Each row is a point on a tangle of strands that fork, close into loops and nearly touch. The rows are in no order.
(in the rows, 128 means zero)
Two points are linked if the straight distance between their rows is under 85.6. Some points are linked to none.
z_598: [133, 113, 118, 156, 151, 144, 134, 142, 107, 118, 128, 123, 154,  68, 130,
 199, 142, 107, 100,  81]
z_152: [112, 106, 127, 101, 143,  94, 133, 104,  73, 114, 126, 143, 113, 204, 158,
  78, 122, 107, 135, 132]
z_423: [ 80, 151, 150, 164, 151, 133, 123, 125, 117, 126, 162,  94, 146, 105, 149,
 182, 130, 148, 132,  91]
z_870: [121, 118, 163,  98, 112, 113, 134, 139, 118, 101, 135, 119, 143,  98, 127,
 125, 148, 130, 124, 124]
z_485: [136, 146, 123, 123, 135, 161, 106, 150, 143, 144, 119, 144, 136,  73,  81,
 171, 123, 118,  91,  92]
z_468: [ 96, 143, 133, 165, 125, 157, 103, 119, 132, 133, 150,  93, 134, 106, 121,
 190, 131, 159, 118, 113]
z_94: [106, 113, 128, 195, 121,  96, 129, 150,  92, 146, 143, 105, 108, 159,  80,
 138, 128, 147, 122, 161]
z_997: [113, 131, 136, 165, 136, 153, 110, 141, 121, 149, 138, 134, 136,  97,  79,
 146, 111, 128, 100, 106]
z_933: [158, 134, 110,  99, 149, 194, 119, 110, 158, 142, 130, 142, 121, 127, 141,
 108,  71, 117, 129, 115]
z_245: [184, 130, 119, 102, 130, 109, 106, 131, 135, 126, 133, 158, 140, 159, 137,
  89,  76, 128, 171, 134]
z_583: [101, 182, 149, 138, 132, 151, 169, 110, 186, 135,  90, 134,  67, 137, 140,
 151, 131, 122, 114, 154]
z_70: [140, 107, 145, 136, 129,  78, 110, 127,  85, 109, 135, 134, 163, 158, 123,
 126, 132, 130, 154, 120]
z_134: [172, 157, 109,  86, 150, 147, 145, 163, 178, 143, 103, 152, 131,  94, 126,
 139,  97, 113, 126, 108]
z_802: [125, 106, 134, 117, 142, 189, 128, 111, 137, 144, 131, 134, 133, 133, 128,
  88,  95, 119, 114, 115]
z_871: [150, 103, 165, 108,  70,  86, 115, 124, 132,  89, 114, 110, 126, 111,  82,
 122, 133, 151, 116, 159]
z_305: [139, 139,  94, 110, 109, 128, 126, 150, 151, 144, 129,  96, 126,  90, 127,
 143, 153, 145, 139, 142]
z_471: [139, 127,  92, 120, 114, 132, 128,  99, 118, 116, 118, 157,  88, 171, 174,
  99, 117, 106, 148, 152]
z_294: [131, 127, 165, 114, 153,  82, 158, 125, 112,  92, 139, 143, 151, 134, 173,
 112, 129, 115, 158, 124]
z_659: [127, 113, 114, 129,  91, 110,  78, 149,  99, 121, 153, 113, 126,  99,  60,
 155, 126, 161, 101, 143]
z_267: [140, 114, 164,  82,  80, 100, 118, 123, 132,  88, 120, 120, 140, 109, 115,
 117, 149, 139, 127, 142]
z_957: [169, 104, 139,  91, 128, 127, 133, 121, 134, 118, 125, 140, 132, 145, 133,
  77,  78, 124, 152, 140]
z_355: [141, 148, 105, 124, 104, 142,  98, 144, 142, 147, 115, 152, 115,  84,  71,
 142, 138, 121,  94, 133]
z_990: [103, 116, 135, 138, 105, 136, 146, 117, 141, 134, 111, 134,  76, 190, 118,
  74, 129, 130, 109, 171]
z_205: [128, 176, 132, 141, 134, 150, 151, 102, 170, 134,  94, 163,  84, 143, 152,
 145, 115, 107, 130, 147]
z_738: [ 99, 131, 127, 160, 185, 138, 135, 120, 112, 142, 153, 132, 165, 104, 153,
 139, 125, 112, 116,  63]
z_522: [115, 138, 126, 106,  98, 112, 130, 150, 144, 143, 132, 103, 103,  97,  89,
 111, 141, 147, 120, 162]
z_146: [100,  98, 177, 141, 112, 115, 135, 106, 119,  96, 111, 126, 117, 217, 137,
  99, 145, 135, 115, 152]
z_516: [101, 123, 105,  74, 132, 116, 119, 135, 100, 142, 146, 136, 122, 144, 137,
  74, 148, 124, 131, 127]
z_804: [111, 149,  98, 107, 154, 141, 144, 131, 135, 147, 144, 115, 128, 118, 179,
 128, 140, 125, 150, 122]
z_123: [114, 128, 112,  70, 106, 107, 132, 160, 124, 136, 132, 127, 111, 103, 119,
  87, 156, 130, 126, 146]
z_566: [ 95,  91, 140, 144, 114, 177, 137, 110, 150, 138, 125,  92, 114, 157, 112,
  93, 138, 149,  97, 147]
z_96: [166, 140, 118, 165, 100, 111, 125, 123, 151, 118, 106, 117, 130, 100, 128,
 192, 137, 134, 143, 145]
z_648: [ 92, 148, 140, 149, 138, 160, 171, 130, 163, 152, 118, 103,  92, 125, 135,
 133, 136, 130, 114, 153]
z_621: [137,  87, 113, 121,  95, 120,  95, 153, 109, 134, 148,  83, 145, 103,  77,
 131, 132, 161, 120, 133]
z_391: [113,  98, 142, 119, 121, 200, 135,  95, 155, 131, 119, 120, 113, 155, 127,
  85, 112, 131,  93, 139]
z_369: [ 96, 135, 115, 182, 129, 179, 115, 111, 137, 153, 136,  98, 125, 122, 120,
 166, 142, 144, 112, 117]
z_892: [134, 129,  96, 114, 131, 144, 136, 109, 128, 132, 132, 128, 113, 140, 177,
 109, 122, 118, 154, 144]
z_736: [104, 133, 102, 163, 172, 166, 135, 119, 108, 159, 139, 157, 132, 121, 143,
 125, 132,  98, 109,  96]
z_149: [113, 138,  96, 166, 150, 195, 131, 110, 141, 170, 121, 124, 123, 122, 132,
 151, 130, 117, 117, 109]
z_992: [101, 110, 188, 150, 115,  96, 152, 125, 113, 100, 119, 130, 115, 178, 119,
 105, 137, 132, 116, 155]
z_893: [126, 141, 110, 140,  93, 102,  90, 146, 114, 128, 133, 144, 108, 105,  80,
 153, 147, 136, 111, 149]
z_29: [121, 138, 172, 169,  97, 101, 142, 126, 141, 112, 114, 130, 102, 144,  97,
 132, 130, 138, 120, 170]
z_741: [134, 167, 124, 141, 165, 127, 141, 136, 130, 134, 111, 164, 134, 103, 146,
 172, 136,  97, 127,  98]
z_230: [138, 140, 120, 149, 110, 106, 118, 101, 115, 124, 107, 176,  98, 190, 140,
 102, 118, 111, 144, 155]
z_332: [166, 156, 108,  90, 169, 171, 140, 141, 170, 146, 124, 146, 120, 112, 147,
 125,  64, 109, 140, 104]
z_921: [119,  90, 104,  83, 149, 106, 138, 121,  76, 133, 142, 122, 116, 176, 155,
  65, 119, 113, 137, 131]
z_793: [112, 133, 136, 163, 114,  77, 121, 160,  87, 120, 148, 133, 111, 118,  87,
 154, 130, 140, 122, 155]
z_394: [131,  87,  97, 125, 103, 139, 112, 128, 116, 156, 131,  90, 128, 128,  93,
 104, 142, 147, 125, 144]
z_559: [166, 150,  87, 135, 112, 120, 124, 152, 160, 141, 111, 116, 129,  89, 123,
 177, 145, 135, 141, 137]
z_749: [135, 134, 163, 116, 146,  84, 157, 151, 116, 102, 134, 149, 146,  98, 143,
 129, 137, 111, 135, 120]
z_97: [105,  85, 109, 127, 110, 148, 117, 120, 112, 162, 130,  83, 120, 168,  92,
  86, 138, 153, 112, 147]
z_111: [151, 170, 113, 114, 162, 128, 123, 129, 139, 122, 118, 184, 141, 121, 175,
 159, 127,  96, 141,  96]
z_61: [179, 147,  90,  93, 137, 123, 112, 158, 148, 115, 141, 144, 174, 125, 174,
 130, 125, 132, 157,  97]
z_772: [ 81, 141, 118, 133, 142, 148, 145, 124, 123, 150, 146, 106, 119, 126, 148,
 126, 156, 134, 128, 131]
z_166: [145, 134, 113, 127, 116, 101,  93, 124, 117, 131, 140, 124, 155, 148, 130,
 129, 135, 146, 168, 127]
z_195: [130, 165, 129, 150, 120, 129, 127, 109, 148, 137, 113, 164, 105, 150, 131,
 126, 123, 119, 140, 150]
z_745: [ 96, 122, 160, 145, 168, 132, 150, 104, 112, 115, 153, 118, 160, 131, 170,
 124, 131, 125, 134,  92]
z_44: [168, 165, 110,  97, 139, 131, 113, 141, 163, 117, 115, 143, 158, 111, 163,
 167, 132, 127, 153,  97]
z_842: [147, 122, 171, 141,  80,  85, 127, 112, 151, 106, 104, 120, 110, 150,  84,
 112, 122, 152, 128, 173]
z_33: [101, 107, 151, 103, 108, 121, 127,  90, 101,  97, 112, 141, 102, 217, 159,
  81, 132, 122, 125, 145]
z_607: [130, 116, 161,  94, 131, 112, 150, 116, 123, 103, 128, 138, 130, 149, 157,
  86, 112, 122, 149, 141]
z_359: [ 81, 124, 160, 156, 153, 121, 126, 113, 102, 112, 165,  95, 162, 127, 155,
 143, 137, 148, 137,  90]
z_165: [165, 129, 127,  91, 112, 157, 124,  93, 183, 123, 122,  87, 142, 119, 148,
 120, 113, 156, 154, 137]
z_401: [151, 132, 130, 162,  97,  98, 111, 115, 127, 115, 120, 126, 136, 134, 123,
 158, 141, 141, 153, 148]
z_610: [108, 111, 141, 187, 148, 125, 124, 145, 101, 146, 150, 123, 138, 134,  85,
 126, 113, 130, 114, 120]
z_775: [160, 141, 119,  99, 147, 159, 142, 156, 168, 143,  94, 132, 133,  73, 101,
 165, 119, 112, 107,  93]
z_574: [126,  98, 163, 116, 149,  60, 145, 133,  86, 111, 143, 123, 160, 157, 129,
  96, 125, 126, 149, 120]
z_913: [123,  95, 133, 113, 118, 131, 142, 143, 104, 113, 132, 119, 141,  77, 124,
 139, 158, 113, 103, 118]
z_979: [140,  91, 122, 139, 138, 123, 140, 141,  96, 105, 133, 125, 163,  76, 145,
 162, 156, 106, 110,  95]
z_517: [147, 144, 106, 148, 175, 131, 148, 154, 129, 139, 115, 148, 148,  81, 133,
 183, 135,  96, 113,  80]
z_790: [173, 132, 100, 109, 129, 101,  96, 141, 129, 127, 137, 143, 164, 150, 143,
 111, 112, 139, 173, 120]

How many points has the smallest loop of links through each point below? Write - if it is on no loop.
z_957 => 8
z_517 => 15
z_892 => 9
z_745 => 8
z_152 => 22
z_621 => 14
z_793 => 7

Name the points in between on the shortest way along the links from the first point to the second, in order.
z_607 / z_146 => z_294, z_749, z_870, z_267, z_871, z_842, z_29, z_992
z_245 / z_741 => z_790, z_61, z_44, z_111
z_94 / z_134 => z_610, z_997, z_485, z_775
z_401 / z_749 => z_166, z_70, z_574, z_294
